Each row is a point on a tangle of strands that fork, close into loops and nearly touch. The rows are in no order.
Points whose rows are less than 58 apart are linked; no others are. Some points are linked to none.
radel: [ 14 -31 -29  -1  -1   0   1  -3   4  12 -16  33  22 -13 -17  11  -1   5
   7   5 -12  -5  -2  10  16   1 -23 -13 -23   0   3]
Nolo: [-19  26  22  16  21 -23  -9  -8 -18   1 -11  -3   9   9 -12   5   8 -22
 -11   6  -1  13  -5  -8 -33  17   4  21  16   2 -17]
peto: [-38  13  11 -26   8  -8   0   2 -14  -7   3  -3 -34  -2 -11  -8  10   0
   7  -4 -10  14 -21 -22  18  -1  14  24   8 -15 -12]
totum: [ 13 -37  -9 -21  -6  -3   9  -7   5   1  13 -20 -16   3  18 -21  14   1
  -2   0   6 -28 -17   8  31  -2   0 -16 -13 -12  10]
subeg: [ 33   2   8 -10   6  40 -25 -20   1 -10   4   3  -8  -2 -16  13 -11 -10
   3  10  18  18  69  -2   2  -3  17  20  -7  12  31]
rodo: [-43  31  33  27  -8   3  -1  14 -12   4  -7 -13  -7 -18  22   6 -12  -4
 -10 -11  -2  -9 -25 -25 -13  -2 -15  -8  20  -3 -19]
zetak: [  2  33 -15  26  -7  27 -13 -20  -6  22   9   3   3 -13  -6  30 -39   1
  -3   3  29  -2   6  25   9 -15 -10 -10 -31  26  18]
Vas: [ -3   4  -4  14  12 -23  -7  -8   0   6  -3 -12  -3  30 -25  17 -21 -20
   4   3  12   3   7  -4 -26 -16  -5  29   1  22  -6]
folo: [ 11 -14 -42 -17 -11  12 -17 -21   7  12 -15  13  38 -37   6  25 -14   9
  15  23  -2  10  30  13   6  -5 -15 -13  -6  10  17]
Repe: [ -6  16  29 -11  10  -1   9  16 -11  -2  -8   1  -9 -22  11 -12  11   9
   1  -3   2   1 -12  -3  -1  25 -16 -11  -1 -24  -2]
gatak: [ 21  16  31   1  18 -12   0   8  -7  11  -4  -9  20   4   3  -4   8 -12
  -8  14  19   8  24  -1 -28  35 -21   4  -7   3 -16]
bon: [ -2  -6 -22   8 -13 -16  20  17  15  10   0  -1  19  17   1   4  -5 -20
  -6 -11  -6 -18   2  -6  -8 -18 -23  10  -1  11 -24]
paz: [ 20  21  11  29  19   5 -13 -12  -7  -9 -11  15   3  14 -25   0   7   7
  -9   2  -6  33  17  12 -31  11  35  15   2  14   2]
rom: [ 11  -9   9 -19  19   8 -23   0 -21  -9  18 -12 -30 -20  37 -30  18  -1
  16  23  14 -20 -21  10  20  15  12 -26  -4 -19  22]
nekul: [ 18 -11  -6   0  -2  -1 -24   3  11   4   5 -10   5  34 -29  31  -8   4
   5 -24  26  24   8  -4 -28 -17   6   0   1  20  16]
gote: [ 37  14  19   8  25  28  -4  -8  -6  -8   2   1   4   4  -7   3  -9  -5
   5  21  16  19  49   1 -26  20   5  21  -9  10  13]
dap: [-20   2   3   1  -7   5  -5  -7  10  -9  -4   3   1   5 -30  13  15  27
  -7 -21 -25  37 -23  -3  -1 -25  14  -3  16 -11   6]
tusus: [ 29 -28   0  -7  11  11  15   0   6   4  15 -15  23  -8  18  -4   9   5
  19  19  -5 -15  27   8  -2   8 -11 -20   1 -15   8]
lef: [-20  -5  -3 -18   6 -38   3  -3  -4   9  14 -26  -3  39  -8   3   9 -12
  -3  -3   3   1   4  -9 -17 -16  13  28  17   7 -18]
boge: [-21  22  11  17 -16  20  15  -1  20 -13 -14   5 -17 -19   7  -8  -9   2
   3 -12 -26  11 -35  -7  15  -7  13  -2   6 -11   3]
rafak: [ -2   7  18 -25  17 -12   1   0 -14 -10   1   5 -34 -12   3 -25  21 -11
  13   3  -6   9 -16 -12  29  22  11   1  -5 -28   3]
Fese: [ -9  22  16 -21  -6   0 -14  30  -6   5   4  -8  -9 -39  32 -18 -14  24
   0 -15  25 -10 -22 -15   2   5  -6 -10  -9 -11 -19]
puvu: [ 13  26  18  40  18   9  -2 -12 -18  -9 -12   9   4  11 -11   1  -3  14
  -9  13 -14  21  10  19 -26  14  15   7   2  10  -4]
vakon: [  8  -5  28 -11  17  -8   2  -6  -7 -16  -5  -5  -3   4 -13 -12  25   1
  -1  10 -14  25   8  -2   2  28  11   1  -3 -15  10]
mudi: [-27  32   1 -15  -9  -5  -6  41  -3   4   4   7  -7 -28  38 -12  -7  16
   5 -26  14 -17 -18 -18  -7   1   0  -2  -3  -7 -23]
purik: [ 20  14 -10  37  21   1   6   1 -17   8  -8  11  16   4  -6   6 -12  -3
   1  20  -2   9  13   7 -19   7 -19  -3 -15   7 -11]
voviz: [-19  12 -21  -7   2 -21  27  34  -7   8  13   7   2   7  12 -13  18 -11
  -5 -11 -10 -35  -4  -8 -23 -11  -5  11  14  -8 -18]
talo: [-42  25  -6  -2 -18  -8  15  19  18   3  10   1 -20   0  13 -14  -1 -12
   0 -15 -13 -27 -27  -7   6 -22  10  20  19 -12 -25]
komer: [ 13 -29 -13 -35  21 -16  13  17 -23   5  10  10   4  -5  17 -13  18  -3
   7   4   7 -11  25 -10   1  13 -22 -10 -10 -10  -6]
vuti: [  2  24  44  20 -16  27 -14  16  11 -14  -7   9  -8 -42  13  -5 -14  32
   6  -4 -12 -11   0   7   4  12   1 -24   7 -19  21]
rok: [ -7  -6  22 -25  15   8  -9  -7 -34 -24  16 -23 -15 -14  22 -22  15  16
 -18  14  11  20 -12  -9   9  12  25  -7   7 -16  16]
guti: [  6  19  21  46 -14  20  14  -1   6 -22 -16   0   6   0  11   3   1   6
 -18  -1 -36  13   0  18  -9  -4   8 -10  24   2   4]
zisi: [ 17   3  -4   9  10  -7 -17 -18   1   5  -8   8  -2  27 -41   8   3  -6
  -7   9   6  27  13  -4  -4   8  14  24 -23  17   2]
gariz: [-48  16   3  -8  -3  -6  16   7   1  -3  10 -15 -16   1   6 -10   3  -7
  -3  -8 -13 -13 -24  -8   0 -21   7  23  22  -4 -19]
liga: [ 25   7  -4  12  10  26 -30  -3  -1   0   4  18 -12  10 -40  23 -18  11
 -13 -15  28  14  30  13 -30 -31  25   3  -5  24  21]
Lavaf: [-28   3  -4 -15   6 -11  -3  -6  -3   4  14 -18  10   9 -12   3  21   8
 -10 -10   0  28 -21 -10 -15 -33  25   0  21 -10  -6]
sutor: [-26  19 -18  16 -27 -14  15  14  19   9   1  13 -11  12  -2  -6   4 -18
  -4  -5 -14 -37 -17  -2  -2 -22  -2  16  26  -9 -27]
lum: [ 14 -36 -16 -17 -12  -3  18   6   5   5  24 -32  11  13  21 -11   2 -10
 -24  -6  16 -19   6   5  29 -12  -7  -3 -12   4 -17]
duzat: [ -4 -19 -12 -14 -13 -21  16  13   8   5  24 -36  13  32  11   7  -4 -13
 -13 -12  15 -20   6  -3  12 -15 -10   7 -12  18 -15]
teme: [ 27  14  -7  35  -3  32  -8 -16  10   1   5   7   5   0  -3  18 -38  15
   5  10   4  -1  40  30   5 -18   0  -2 -19  23  12]
nur: [ -2   1  -9 -30 -10  -3  12  33  -2  -7 -15  31  -1 -22  32 -21   3   5
   9 -23   2 -13 -22  -4  -9  13  -5  -7  12   2  -1]
Nove: [ 17   5 -10  32   5  10 -31  -8  -4  11  -1  18  -7  19 -42  32 -28   6
 -10 -20  28   2   0   2 -39 -29  29   1   0  19  16]
Firuv: [ -9  14  13   1  -6  17  20   9  15  -9 -11   1 -11 -25   9 -15  -7   6
  11 -12 -18   5 -30  -2  15   0  -1  -5   0 -18   1]
Nuzo: [ 25   1  -5  -1   6  30 -30 -14   0  -4   2  10 -11   3 -37  22 -13  -6
 -12  -1  26  25  49   0  -8 -12  18  12 -12  27  29]
Zoni: [ -4  37  -7  21  -7  32 -17 -17  -9   0  14  -4  -3 -13 -12  36 -32  11
  -1 -17  37   0  11  28  14   5  -3 -10 -23  25  25]
Desu: [ 12 -13  -2 -15   7 -20   3  -5  -2   7  15 -24  -2  31  -5   5  -1 -16
   1   5  11  16  21 -10   7  -4 -14  13 -18  12  -9]
did: [-19  24   7  40 -21  24  18   3  22 -12 -17   7  -8 -11   5 -11  -3 -15
  -9 -11 -25  11 -27 -13  13  -8   7 -11  19  -1  -2]
mesak: [ 15  -1  35 -21   0  20  -9   9   0  10   8  -9  11 -27  26 -16  13  29
   7   7  14 -35  -2  15  -8  18  -9 -30  16 -29  20]
deku: [  1  10  22 -14  -7  12 -18  20   8   0  -1  -4  -6 -45  33 -17 -15  26
  16  -5  18 -11 -21  -7   3  10   0 -25 -13 -16  11]
mupep: [-20  28  -6 -18 -15  -6   1  40  -3  -2 -11  27  -4 -24  37 -13  -6   8
   6 -32   1 -10 -24 -17 -10   7  -3  -9  14  -3 -13]
vutov: [  4   8  40 -27   2  15 -21   7  -1  16  11 -13  -2 -29  20 -20   5  30
  -3  12  27 -29   1   8   0  11  -8 -27   7 -35  19]
bim: [ -4   6 -12 -35  10 -12   7  20 -17 -11   6   3 -23 -15  30 -30  11   4
  16  -4   8 -18 -19  -4  21   3  10  -3 -11 -22  -7]
futiv: [  9  -3  21 -44  12 -11 -30  17  -8  12 -10  18  -9 -30  20 -17  15  15
  17   5  26 -18  -9   2   0  28  -6 -29   5 -13  20]
nele: [  8 -34   1 -15 -10 -10   9  -8   3   1  11 -23  -9  15   1  -5  13   9
   1   0  -2  -7  -7   7  33   4 -15  -7 -21  -9   4]
pubo: [-34  -4  -2  12 -32 -24  -4 -15  23   2  -1 -14   6  25  -9  10  -4  -9
  -9 -17  -6 -14 -28  -4  -8 -23  11  15  38  10 -16]
pigip: [ 29 -25 -16 -10 -16  21  -6 -15  34  10  17 -29  30 -22  12  19 -17  -3
  20   9   6  -5  49   5   9  -8 -10 -20  -5  -2  15]
Bareb: [  1  -4 -31   2  -6 -10   2  17  10   8   2   3  27   0   0  17 -12 -17
   4  -2   5  -8  15  -4  -3 -24 -33   2 -18  15 -14]
rul: [  4 -49  -8 -38  10   8  10  13  -3   2  -6  17  12 -24  23  -5  14  10
  16  11  -3 -22   7  -3 -13  19 -12 -14   9   6  21]
kan: [ 11 -38 -11 -32  20 -11 -13   6 -18   3  -1  19   6 -21  10  -2  21  -7
  11  22   1  -9  30 -17  -1  32 -21 -20  -8  -6   8]
bikis: [  8   1   4   1   9 -17  -7 -16   0  -3 -13  10  -4  27 -38   0  19  -6
  -5   6  -8  27   1  -6  12  19  11  25 -13  -1  -6]
vele: [-30  39  32   6   3 -12 -11  13 -15  14 -15   9 -16 -17  -2  -2   5  -8
 -22  -9   4  -1  -9 -23  -9  22 -16   9   7 -17 -29]
vimin: [ 22 -26  15  -7  -6   5  15  -9  11  -7  12 -30   6  14   1  -1   6  17
   0   7 -15   6  16  24   5  -4   7  -5  -2  -3  15]
bokud: [ 13 -28 -20 -26  12 -15  22  18 -11  10  17 -10  11   1  20  -5   7  -9
   5   9   5  -9  25 -10  -1  -3 -21  -8 -16  -4 -14]
debel: [ 29  24  23  24  25  14 -10  -4  -8  -4  -6  -2   6   9  -8   5 -12  -8
  -7  14  19  19  30   6 -45  19   4  18  -1  20   6]
pudid: [-29  13   8 -15   6 -19   8  -2  -7  -3   1  -3 -20  17 -22  -7  19  -6
  -1   1 -13  15 -16 -12  13   4   4  29  12 -16 -20]
kuges: [ -6   9 -21 -30   7 -15  17  27 -20   0  11   0 -21  -1  23 -30  15   4
   1 -13   5 -21  -9  -2  16  -3   5   6 -10 -21 -16]
Tibu: [ 13  10  -8  46  -8  11 -19 -19   1   6   1   6  -3  22 -24  24 -28  27
  -6 -10   8  10   9  23  -1 -12  16   9 -19  35  11]
dofed: [ 12 -11   0 -23   4  16  -7   9  -2  -8   9  -9  -6 -32  40 -31   9   4
  19   8  11 -24 -27  13   9   7  19 -29  -1 -16  20]
gilib: [ -6  10  13 -26  17 -13 -10  11 -20 -12  11  -2 -32 -21  19 -27  14  -3
  18   6   9  -4 -14 -15  25  23   9  -5 -11 -26   4]
buti: [-43   6   3  17 -25  -7   2 -18  16   1  -7  -8  -1  15  -8   7  -3 -15
  -7  -9 -20  -4 -34  -5  -3 -23   8  15  33   3 -16]
Ziguf: [ 22 -15 -24  28 -14   8   3  -5  14   9 -10  22  25  -5 -18  16 -11   7
  -1   3 -11  -6  -1  16  22   0 -19  -9 -26   6   0]
Butul: [  0  20  -9  45  13  -8 -12 -29 -10  24   5  15 -11  29 -31  12 -22   5
   1  18   9   2  -6   5  -2  -7  21  15 -24  24  -8]
Gedeb: [  5 -12 -19 -23   4 -11  11  15   1   1 -15  32  -9  -8  -1 -13   8   2
  18 -11 -13 -16 -18   0  17   6  -9  -2  -6 -15   1]
razub: [  6 -45   0 -33  25   3 -14   5 -13  10  -2  18  10 -18  14   3  21   9
  14  21   1 -25  21 -10 -14  34 -17 -18   6  -1  18]
rusap: [  3  -5  22 -19  18 -12   1 -11  -8 -12  -7   2 -26  -2 -13 -12  26  -4
   5  10 -13  16 -10  -3  25  23  15   5  -5 -25  17]
Sudam: [-42  33  -1  21  -2  -4   1   5 -12   0 -10  18 -21   0 -12   3  -1  -9
   5   6 -29  -7 -31  -3   7  -1  -1  16  22 -13 -29]
tulud: [-28  -3   1 -26   9   1   0  -6 -15  -7  18 -19  -2   0  -5  -3  20  15
 -15  -5   1  31 -21 -12   1 -20  28   0  15 -12  -3]
noz: [ -1  26  27  18  13 -14 -12  -9 -11  -3 -15   4  15  13 -11   3   8 -28
 -10   8   9  20   3 -12 -42  27  18  24   3  12 -13]
Tiz: [  0  -2  11  -7   5 -11   8  -7   0  -4  -1 -21   4  27 -19   4  12   6
  -3   2  -5  34   2   5 -20 -10   9   7   8   2   5]
Nuzi: [  1 -46 -13 -35   1   7  19  13   7  -2 -15  31   6 -24  29 -16   2   6
  10  -2  -3 -19  -3  -1 -10  16  -2  -8   9  16  15]
nanu: [ -5  -4 -17 -37   1  -9   8  25  -5  -8 -16  39 -13 -16  21 -14   8   6
  23 -23  -9 -15 -16  -8   1  12  -3   5   9  -2   1]
falo: [-23  25  11 -10  10 -13  15  23 -17  -5  -2   1 -15  -9  10 -14  11  -4
   6 -11  -2  -5 -15  -9   0  10 -10   5   6 -19 -22]
Nikun: [ 33 -30   7   2   4  17   9 -11  19  -1  17 -22  20   1  10   0   3  10
  16  18 -15 -17  34  16   4  -4  -6 -13  -2  -9  16]
lamel: [ 13 -34  -3 -23  12 -17   3 -15 -24  -5  26 -22 -20  22  21 -20  12  -3
 -21  14   8   2   6   1  24   3  -2   3  -8  -9  -6]
veb: [ 38  -6   7  -6  14  22 -13 -19   6  -7   8 -10  -2   2 -13   4  -5  -6
  13  24   7  18  60  -1  -4  13   7  10 -16   3  22]
ran: [  2  -4  19 -17  15  10 -25  -3 -31 -23  15 -23 -25 -26  34 -27   4  12
  -1  20  15  -5 -19  -3  18  15  18 -15  -4 -13  17]
dilur: [  2  -4  -2  -6   7 -11  19   4  -2  -1 -13   7 -11   5 -17  -7  10  -2
   8   4 -16   0 -14   6  16   8 -16   6  -9 -21  -4]
Sas: [ -2 -10 -26 -26  -7 -18  20  23 -15   5  24 -14 -12  19  18 -17  18  -2
 -11 -12   1 -27   6  -4  21 -12  -2  12 -12 -13 -20]
reko: [  4  14  32   5 -14  24  -2  20  21 -12   2   0  -4 -43  32 -17 -17  22
  11  -4   3  -6 -20  -8   4   9   9 -27  -3 -11  16]
tam: [ 25 -16   8  31 -17  10   8 -14  33 -16  -8   0  15   9 -13   5  -9  19
  -8  -5 -19   1  21  34   6  -6   6  -2  -2  12  12]
Piz: [ 18 -27  -4 -19  14 -19  13  -3 -11   5  24 -24  -4  20  12  -6   7 -11
  -1  14  11   5  25  -5  13  -1 -15  -1 -15   1 -10]
giz: [  8  17  41  29 -20  33   5   7  16 -26  -8   8   4 -32  20  -9  -1  22
   3  -4 -17 -16   8  14  -2   9   1 -25  23 -19  15]
panu: [-12  21 -19  38 -11  -7 -19 -19  -4  16   3   5   2  11 -15  31 -51 -14
   3   1  32 -25  -7  -3   3 -18  -5   7 -19  24   3]
numob: [  7  -9  -5 -13  -1 -21 -19 -13   2   6  13 -14  -4  33 -15  11   6 -18
   0   5  22  25  24 -29  14   6  -9  24 -22  16  -3]
gofi: [ 24  -2 -38 -10 -19  19 -20 -22  19  14 -15   3  32 -38   5  28 -17   3
  17   9  16   4  33  22   8  -8 -12 -23  -5   5  17]
Gedi: [-49   9   7   6 -11   4   7  -7   7   0   2 -13  -2   0  -1   5   2  -2
  -5  -9 -20  13 -34 -15 -10 -26  13  14  25  -2  -8]
Zeku: [  1  16   5  43 -21  24  24  -4  17 -13 -19   2   3  -1   3  -8  -1 -10
 -24  -5 -27  11 -14   7   4  -7   8 -19  19  -1   0]
napi: [-17  16  31  13   7   7  18   5  -9 -11  -4 -18   6  -4   7   6   2   7
 -10   1 -14  19 -14   2 -21   3  -3   0  20  -2  -2]
barev: [-27  -5  -4   1 -21 -31   5   0  19   4  10 -22  10  32  -4   6  -4 -13
 -10 -18   2 -27 -17   1  -5 -20   5  18  18  15 -20]
dobi: [-11  -5 -11  -5 -16 -24  21  12  22   8  17 -20   9  24   2  -2   4 -20
 -13 -14   1 -28  -1  -3   3 -21  -5  13   4  10 -24]
pabe: [ 19 -26 -20  25 -19  13  20  -2  36   4 -19  30  15  -8 -10 -16  -6  -8
 -19  -6  -6  -1  -5  11  14   3  -9 -25   8   3   6]
resa: [-14   5  -7  17  10 -26 -16 -21 -10  10 -14   2   0  28 -27  12 -13 -14
   6   4  -1   7  -8  -6 -30 -12  12  29  21   6 -14]
sib: [ 23 -40 -10 -16 -10   2  14  -5  20   6  23 -35  20   4  18   2  -9  -9
  -8   6  12 -11  17   5  21  -7 -10 -14 -14  15  -2]
Vibak: [  3 -44 -27 -24 -11   2  23  10  27   4  -7  29  11 -10  15 -20   9  -3
  -5 -14  -1 -15   0  -9   3   1  -4  -7   1   7   4]
nito: [ -8   1  -3  -4   7 -31   6   4  -1   6   6 -19  -3  34 -12   2   3 -23
   4   3   5   1  10 -11 -12 -14  -8  26  -4   8 -20]
nava: [  5 -26 -11 -39  -3   3  12  15  13  -6 -11  25   1 -28  42 -31   7   3
  12  -9   9 -19 -14   2  -7  15  13 -12  13   7  12]
Nud: [-18  24 -12  31 -15  11 -20 -13  -6   5   8  -3   6   2 -17  40 -52 -11
   5 -10  38 -16 -14   3  -1  -6  -7   6 -14  32  16]
panib: [ 13   4  -9  38 -15  16  24   4  30   0 -22  20   6   2  -3 -18   2 -15
 -26  -2 -15   2 -14   7   6  -1  -5 -27  15   1  -4]
Veso: [  1 -11 -42 -15   0  -6  -6   3   2  11  -5  11  26 -14  -1  21  -8  -7
   8   8   7  10  30  -1   1 -16 -31  -3 -25  11  -6]
Futo: [ 17 -25   1 -13  -7 -20 -26 -21  -1  -1  15  -6  -9  35 -18   9  18  -5
  -6  -4  17  36  15 -20  15  19   2  10 -14   5   7]
dof: [ 20  -2  22   3  21  -2   6  -8  -4 -13 -12  -4   0   1 -16 -10  15   5
   7  16 -18  14  17  14  -4  21   0   4  -8 -14   9]
nemu: [-32  23   3  22  -3   3  -4 -11 -11  -5 -15  12 -16   9 -26   8   1   5
  -2   4 -32  10 -34   3  10  -9   3  16  19  -8 -14]
lud: [  0   6  -8  38  -4  16 -28 -11  -8   6   5  15  -5  22 -29  37 -33  14
  -3 -21  24  -2  -4   8 -16 -19  21   3  -4  38  18]
lura: [-15   4   5 -20   1 -21  -8 -10  -2  -1   0  10 -10  26 -32  -3  28 -17
  -3   5 -10  22  -5 -17  11  10  13  30  10  -6 -18]
Lamit: [-33  20   6  18  10 -22  -5 -10 -14   3 -13  -4   2  17 -15   4   2 -17
   2   9 -14  10 -12  -6 -23  -2   5  22  27   1 -21]
Bilo: [ 17  12   7  26  23   0   9  -6 -13  -5 -12   1   7  11 -14   2  -4  -1
  -1  18  -9  19   8  13 -16  13  -4   5  -9   0  -7]
gira: [-29  -7  -7 -23  -2 -29  -7  -8  -6   6  16 -21   3  31 -15   8  15   0
  -9  -8   9  11 -15  -9 -13 -27  18  10  24  -2 -15]
rozaf: [ 30 -30   4  -9  -1  -6 -22 -19   2  -5  10  -7  -5  29 -17  13  12   5
   1   5  10  35  38 -10   4  12   8  -2 -17   6  21]
Pak: [-35  33  38   6   0   1 -14  16 -13  14  -7  -4 -15 -21   7   5  -9   6
 -13 -15   3   2 -17 -24 -10   6 -19  -1   9 -12 -17]
sizog: [  6 -45 -29 -28   7 -12  -1  10  -1   8  -9  28  -8  -4  -3  -4  16   1
  22  -1 -11 -17   0  -8  22   5 -16 -10 -16  -7  10]
zim: [ 31  -3 -27 -12 -19  27 -21 -21  33  14   1 -15  31 -35   6  29 -18  -3
  24   9   9  -4  47  13   8  -7 -14 -21   0  -3  19]
Sez: [  3 -18 -45 -27   4   1 -13 -14  -7   6 -21  21  25 -28  10  23  -8   1
  11  17   0  15  39  -1   0   2 -24  -3 -15  11   7]
Zug: [ -6  -4 -17 -22   1 -30  10  11 -14   6  21 -13 -20  32   1 -11  23  -6
 -10  -2  -3 -16  15 -12  24   0  -5  20  -6 -14 -21]
feno: [  2   8  30  -3   5   4  20  10  -3  -6  -1 -12   7 -13  12  -6   7  10
   0   4  -6   4  -4   9 -10  16 -17 -11   6 -19   2]
feku: [ 33 -19   8  -5   7   1 -11 -19   3  -2  10 -17  -3  15 -10   6   1  -2
   7  15   1  26  43  -5   2   9   0   6 -19   4  17]
Tatuk: [ 19 -32 -18 -26   2   6   3   2  -1  -2  12 -11  -9 -16  31 -29  16  -7
  12  10   6 -32 -19  13  16   1  11 -26  -5 -12  12]
tura: [  4 -20   1 -25   8 -15   0 -13 -30 -14  18 -16 -33  14  24 -27  14   0
 -16  12   7   4 -10   3  28   6   8  -2  -2 -20   4]
Gebub: [ 14   0 -20  41 -15   1   5  -5  17  11  -9  14  20   9 -18  10 -16   4
  -6   1 -11  -3 -10  10  14  -6 -14  -2 -19  14 -11]
limoz: [-28  20   8 -26   6  -4   2  12  -6 -12  10  -6 -33 -10   9 -17  -2   8
  20  -2  -4   8 -24 -19  28  -5  14  19  -4 -18 -13]
keraz: [ 13  16  32  30  -9  24  20   2   7 -23 -10   0  11 -10  12  -3   1  18
  -8  -1 -28  -1   7  26  -9   8  -4 -17  20 -10   9]
Tezo: [ 23  -4  -1  38 -21  11 -11 -15  16 -18  -8   5  10  21 -20  23 -17  27
  -6 -16  -5   6  18  33   0 -10  10   2 -13  28   8]
Rosek: [-19  31 -10  10  -8  25 -17 -10 -15  -4   7 -10   1  -6 -18  42 -37 -15
   3 -17  41  -1  -4  14   6   6  -9   4 -10  29  28]
zod: [-32  19  29  31  -2   4   9   3 -11  -5 -11 -22   8  -5  16  13  -7  -8
 -10  -5 -17   8 -19 -10 -28  -6   0  -6  28   0  -7]
Rari: [  0 -20 -24 -14  -1  -5  27  29   5   5   4  14  33 -10  26   2  -3 -13
  -7  -4  -2 -13  23 -10 -28 -11 -22  -6   5  22 -10]
rolu: [ -4   5 -36  25  -5   0  15  12 -16   9 -18  52  14   7   3   1   0  -2
  -3   3 -20 -12 -24   0   1  -6 -12  -5   7  12 -20]
vubu: [-25  15   5  18  -3   1 -11 -15   1  -4 -13  10   0  15 -34  17   9  18
  -4  -9 -29  27 -30   8  -1 -14  12   9  20  -4  -2]
nugu: [ 22 -20  15 -15  11  16   8  10   2   4  15 -10  16 -19  23 -15  17  12
  18  13   1 -31   6  17  -8  18  -7 -26  15 -20  16]
kov: [-39  33  -4  27 -11   0   3   9 -14   3 -15  18 -15  -4   8   2  -1 -17
   6  -1 -24 -21 -29 -14  -2  -9  -4   3  29 -13 -31]
Mefo: [ 10  22 -30  34  -2   7 -10 -13   0  23   3   7   6   1  -8  23 -39  -8
   4  10  19  -6   3   7   4 -20 -14  -5 -30  26   0]
sese: [  1 -17   6 -16  -4 -17   7  -8   3  -1   2 -14 -14  24 -17   1  17   1
   4  -5  -5   4  -6   1  29   7 -14   6 -12 -12  -4]
buk: [-26  20 -16  29 -18 -11  17   7   0   3 -11  17  -6   9   6  -5   1 -30
   0  -2 -23 -31 -26  -9  -8 -20  -5   9  26  -8 -28]
ner: [ 14  13 -21  46  12   4   1  -7 -12  19   0  14   9  11  -5  14 -32  -7
   5  19   6   0   4   5 -11 -19  -8   0 -23  20  -1]
Gol: [-18  -1  19 -24  12  10  -1   1 -24 -18  15 -18  -8 -11   7 -10  14  21
 -14  -1   3  29 -17 -14   1  -2  29  -2   2 -13   8]
teno: [-36  39  22 -10  10 -15  -2  15 -17  -1  -1   3 -20  -7  -4 -11  18 -15
  -7  -6  -2  -5  -4 -20  -2  22   1  20  12 -17 -28]
zav: [ 23 -20   5  25 -23   9  18  -8  46  -7 -10   2  12  -2 -12  -7   3   5
 -12  -9 -17  -5   4  22  13   3  -3 -18  -3  -1  10]
Satus: [ 20  18  18  18  24   0 -10  -6  -9   2 -13   2   8  11 -15   4  -6 -26
  -8   8  19  21  17 -10 -54  13  21  26   0  25   4]
mokan: [ 20  14  -6  21  18   2 -19 -17  -3   2 -12  16   2  23 -37   8   5  -2
  -8   5   4  33  13   5 -26   0  31  21  -9  18   5]
lipon: [  7   2 -10  30 -15  -8  -6 -12  12   5  -6  -7  15  25 -28  26 -19   1
   0  -4   7  -3 -10   7   6  -1 -17  11 -20  25  -4]
pupe: [ -1 -49 -30 -23   5   1  -2   0   0   6 -20  35  14 -23  -6  13   5   2
  13   8 -19 -11   6  -2  14   5 -18  -9 -14  10  17]
dil: [ -4  28  -3  47   2   5  12   5 -23   3 -20  18   9   3   6   5   2  -6
  -7   8 -22  -5 -24   7  -5   3  -8 -18  16   3 -18]
Fupa: [ 29 -32 -10 -15 -16  12  -1  -9  25  11  23 -39  27  -6  18  12 -18  -7
   6   9  19  -5  32   0  23  -6 -12 -22 -15   4   8]
bedin: [  4 -13  21 -10  -4   9  16  -7  10 -19   3 -17  -3   0  -7  -5  12  22
  -4  -4 -23  18  -3  18   2 -10  16  -6   7 -12  20]
reva: [  6 -32 -24  -7 -16   4  21   4  39   4 -16  35   5 -13  -5 -23   0  -9
  -8 -14   0 -11 -12  -2  15   6  -8 -17  -1   3   6]
tel: [-11  -2  14  -3  -9  15   3  -4  13 -16   0  -7   2  -2 -13   4  14  23
  -8 -21 -29  29 -13   2  -7 -26  25  -2  15  -8  13]

A piece is all that can be reached along the links. How many separate loops has the piece of each point below (a circle has one, a figure eight two, a Y none), and how many tips (points with one link)?
gofi: loops 1, tips 1
peto: loops 1, tips 2
nito: loops 4, tips 3
napi: loops 1, tips 0

A tip is a point with one link. Name the tips that can be reached along the links from each point below, in the order of the rows.
mudi: Firuv, tura, lipon
Sas: Zug, limoz
nugu: vutov

How many points has the smallest loop of links through each point below? Write none if it is on no loop.
Vas: 15
zod: 9
reko: 17
tusus: none
Fupa: 13
Nud: 6
puvu: none
